Each row is a point on a tangle of strands that fork and nearly touch. The rows are in no order.
Two points are linked if the straight distance between their rows is under 74. Some points are linked to none.
k524: [-12  -3 -38  31  10 -19  45  26 -47   1  22 -21  66  -4 -17  20  -2  10
   2  47]
k475: [ 22  -9  22 -23 -37  14 -26 -38  34 -22  21  50  17  -6  -6 -13  20  22
 -51 -10]
k315: [ 37  10 -39  -3 -23   6 -22  26 -51 -12  34  -1 -10 -39  41  37  -3   8
  -8  50]
k624: [-54 -19  14   2  40   1   4 -31  40 -20  54  27  30  26 -18  23  15  10
  13  -9]
k927: [-25 -26  15  -1  25   9 -11 -38  17 -34  65  33  21  30  -5  24  14  22
   4   4]
k73: [ -4  -1 -23  12  49 -16  16  19 -33 -24  18 -23  32  18   1  51  -3   5
  19  19]
k515: [ 40  11 -27  17  26 -30  30  20  -2  -8 -44 -20  54  55  -8 -18 -21 -18
 -43 -24]
k808: [-10  16  35 -12  51 -13 -46 -36  28   8   0  19   5   5 -43  48  13  27
 -28 -52]
k778: [-21  -8 -12  15  12   1  15 -12   1  -6  58  22  56 -11 -30  28  21  28
 -33  18]
k375: [  9  -9  25 -14  30   6 -36 -43  -1 -23  48  27 -10  22  -5  33   5  20
  -2   0]
k365: [-25   1  25 -20 -53  24 -13 -25  55   9  14  46  -8 -43  -3 -41  22  10
 -20 -14]
k481: [-35 -17  23  -3  36   1  11 -13  20   6 -14 -37 -31  42   8   1   1 -25
  67  -3]
k398: [ 14  -3 -15  12  -5 -20  30  20  10 -18 -20   1  24  38   3 -57 -26 -12
 -26 -12]
k649: [-32   2  33 -15   4  -4 -14 -20  66  23 -41   7   6   6 -38   8  17  -2
   4 -59]
k462: [ 23  10  11 -10  15  -3 -37   4 -34   4 -33 -24 -64   8   9  14 -18 -12
  29  -6]
k453: [ 56  -7  10 -16   4  -5 -45 -35 -47 -45  37  22 -29  44  27  18  -9  -6
  -5  11]
k920: [ 31  22 -31   6 -18   1   7  28 -60   2  37   1  16 -42  21  42   4  31
 -21  44]
k51: [-14 -11  13  11  36 -12  16  -5   3  -8  -5 -18  -4  43   1   0 -14 -10
  31  -8]
k344: [ 40   7  -7  11  26 -30   4  15  -4 -16 -21  12  56  31 -18  -3 -12   6
 -57 -36]
k468: [ 18  40  10   2  42  -7 -23  -6 -13  30 -19 -15  -1 -24 -43  46   4  36
 -25 -21]
k725: [ 11  10  13  -9  -4   0 -21  -9  21  18 -15  17  -3 -13 -14 -14   0  12
 -29 -27]
k792: [  0  15 -12  10  -4  12  -3   0   5  24   6   8  28 -54 -25   9   8  38
 -50   3]
k482: [ 17  20 -14  10  60 -11   8  21 -35   4  -8 -36  19   9 -11  61  -3  20
   0   2]
k460: [ 26  -4 -28  13  10  -9  34  23 -35  -9 -32 -66 -15  29  39 -17 -11 -42
  32  40]
k225: [ 32   3 -27  17  24 -28  38  16 -20 -19 -11 -25  35  42   4 -34 -30 -10
 -15   4]
k732: [  6  -2 -22  11 -21   3  17  -2   2 -12  34  30  25  -6  -6 -25  -9  17
 -37  15]
k571: [-66 -25  -8  11  -7  11  35  -9  32  -7  42  25  27   3 -12 -23   3   3
  18  19]
k928: [-22   6   7  -4 -25  21 -10  -7   4  16  23   3 -48 -50  12  -3   4  17
  27  20]
k789: [-16 -12   6  -9   5  13 -33   0   3 -19  22  -3 -46  -7  32  21   5 -16
  56   8]
k281: [-69 -23  10   7  21  14  18 -12  23  -8  49  19  17  10 -15   7  12  -2
  38  11]
k384: [-41 -16   5  -7  19   9 -13   1  15  -4  -7 -24 -48  18  30   7   4 -32
  75   8]
k114: [ 29   2  14  -6  12 -25  -9  10  13 -18 -39  21  47  35 -17  -5  -5  -7
 -45 -52]
k915: [-45 -16  16 -11  38  14 -34  -7   9 -23  37   3 -25   2  21  45  13 -15
  59   3]
k202: [ -7 -11  46 -17 -40   4  39  17  55  10 -64  20  23  10  -8 -32  14 -26
   2 -49]
k667: [ -1 -12 -14  15 -28  19  53   3 -11  36 -21 -42 -32   0  22 -55  -2 -26
  24  47]
k105: [ 11 -13   5  -1 -24   2   1  -9  26 -21  26  45  37   7  -2 -24  12   4
 -48  -9]
k662: [  7  11  22 -13  29  -6 -24  -8 -18  23 -44 -23 -59  34 -17   8 -15 -17
  28 -25]
k345: [ 51  17 -28  22  -3 -11   8  17 -19   2 -11   7  44 -13  -9  -7 -14  29
 -80  -4]
k222: [-14  14 -19   2 -23  22 -21  14 -27  21   2 -35 -23 -83  10  45  26  23
  20  34]
k102: [ -1   7 -31  27  -5   3  30  18 -11  25   7  -4  51 -38 -28   6  -1  35
 -52  20]
k146: [-19   4  35 -31  44  -8 -46 -41  29   7  -4  23 -20  25 -34  30   6   9
   1 -48]
k817: [-29 -23 -34  23   6   0  39  14 -12  20 -10 -58  11  -2  21  10  39 -45
  50  58]
k565: [ -1 -10 -30  17 -11  -8  40   4  -9 -21  40  10  25  18   9 -35 -21   1
  -5  24]
k506: [ -3 -15 -24  14 -53  24  36  12 -12  15   2 -18 -35 -13  34 -54 -14 -21
  33  45]
k430: [ -9  -4 -22  21  14   0  43  17 -20 -12   9 -25  20  10   9  -7 -15  -7
  11  23]
k300: [-19   0 -33  20  40 -15  32  21 -33 -11  29 -14  67  -4 -22  47   7  11
   2  30]
k47: [-33  -2  43 -25 -57  14  14  -1  76  17 -30  36  15 -43 -12 -24  34 -10
   0 -44]
k383: [ 34  -2   5  -8  25 -18 -24 -12 -39 -35  32  16 -21  48  21  -1 -26  -8
  -3  -3]
k663: [ 24  -2  10  -1 -47   5   9  14  24  26 -71   1 -12  -6  -1 -66  -2 -16
 -30 -27]
k798: [-16   9  28 -14  40 -19 -19 -19   9   7 -42 -12 -35  68 -21  -3 -21 -21
  31 -41]
k761: [-37  -1  -5  -3 -26  26 -31   2  -1  11  19 -19 -41 -70  16  35  23  15
  42  28]
k739: [ 11  -8  35 -28 -70  23 -27 -40  49  -8  25  56  -9 -35  -1 -37  27  14
 -43  -7]
k805: [ -6  -3  14   2  48 -18   3  -9  18   3 -32 -13  -6  64 -17   1 -14 -11
  14 -32]
k791: [-28  -8  29 -14  46  -7 -29 -24   8 -24  28  16 -28  38  -1  35  -1  -6
  45 -24]
k363: [ 27  -3 -41   3  -9 -16  21  26 -34 -29   4 -35 -13  22  51 -33 -28 -35
  36  32]
k989: [-11  -9  64 -24 -24  -4  31  20  39  -4 -56  36  35  22 -18 -16  14 -30
  -2 -70]
k591: [  4  16 -21  11 -26  15   9  19 -35  28   1 -25 -14 -69   1  28  11  21
   3  38]
k970: [ 20  -3 -22  15  -9   5  44  13 -27  18 -32 -61 -36  14  44 -41   0 -39
  35  43]
k81: [-18 -11  30  -7 -56  17  31  14  59  21 -46  14  19 -22  -6 -50  17 -11
  -3 -26]
k584: [-10   7 -42  29  -1 -10  39  24 -37  20  19  -4  61 -29 -30  12   5  25
 -27  39]
k241: [ 27  18  13 -12 -51  10 -23  -1  11  33 -74   0 -43 -14 -13 -57 -12 -11
 -32 -29]
k913: [  9  -8   2   6  35 -19   1  -5 -22 -29  20  -2  -9  44  12  -4 -23 -12
  17  -9]
k604: [ 15  18  25 -12  32 -11 -40 -23  14  25 -23   6  -2 -10 -44  37   7  26
 -33 -41]
k88: [-32  -4  38 -27 -45  10 -15 -21  67   8  -8  45   3 -27 -10 -28  25  -4
  -7 -39]
k978: [ 12  17  -4   3 -19  15 -12  -1  -2  27  -5   4 -16 -45 -15 -14  -5  26
 -31  -3]
k148: [ 35  10 -40 -13 -26  -2 -58  13 -32 -15  29  -9 -37 -36  61  32   4  -1
   3  31]
k872: [-23 -17 -22  25  11   5  48  12 -23   9 -11 -45  10   7   7  -7   6 -27
  33  47]
k429: [-25 -10 -11   4 -41  26  13   2   0  15  14  -3 -41 -42  21 -30  -5   1
  35  32]
k173: [ 36   2  20 -24  12   1 -55 -39 -39 -33  42  19 -30  25   7  43  -2  11
   1  12]
k126: [  5  -6  31 -16  -9 -14  12  17  38 -21 -34  32  46  30 -11 -20   2 -27
 -24 -59]
k900: [ 15  18 -28  15 -13  12  18  23 -46  12  22  -5   4 -53  -3  18  -8  27
 -15  36]
k140: [-19   0  38 -24  41 -10 -45 -28   7  -3   7  20 -44  37 -11  21 -11  -4
  23 -34]
k702: [ -6   3 -22  20 -48  21  32  10  16  33 -22  -7   5 -32  -5 -55  -5  13
 -30  10]
k118: [ 37  -3 -22  -1 -22 -10   3  20 -33 -26  21  -6 -40  16  56 -46 -44 -32
  24  29]
k982: [ 11  11   7 -19 -29  -1 -29  -9  16  16 -29  20 -33   1 -12 -39 -13  -1
 -24 -28]
k811: [ 29  12  -3  -6   9  -9 -44   9 -36 -16  -2 -13 -49  -5  30  34 -11  -2
  20   4]
k525: [ 29   2 -22 -11 -14   5 -63  13 -27 -11   0 -16 -54 -18  52  29  -7 -14
  25  17]
k387: [-30  -6   2   2 -35  13  25  12  53   8  -1  22  52 -33 -17 -20  23   6
 -28 -18]
k670: [ 29  38  -7  18  43  -6   0  11 -31  34 -37 -35  15 -13 -27  47   0  32
 -23  -7]

A fork is a point with three links, a tip a point with one. Leave the first point through the second and follow the links. Name the first fork or tip that comes.
k571, k281: k51
k928, k429: k118
k670, k482: k663
k365, k88: k398
k225, k515: k817
k913, k383: k571

Name the points in between on the shortest way along the links from the first point to the second, in order.
k344, k365: k114 > k126 > k989 > k202 > k81 > k47 > k88
k571, k913: k281 > k624 > k927 > k375 > k173 > k453 > k383
k475, k817: k105 > k732 > k565 > k430 > k872
k241, k146: k982 > k725 > k978 > k792 > k102 > k584 > k524 > k300 > k73 > k482 > k670 > k468 > k604 > k808
k761, k363: k928 > k429 > k506 > k667 > k970 > k460
k482, k805: k670 > k468 > k604 > k808 > k146 > k140 > k791 > k915 > k789 > k384 > k481 > k51
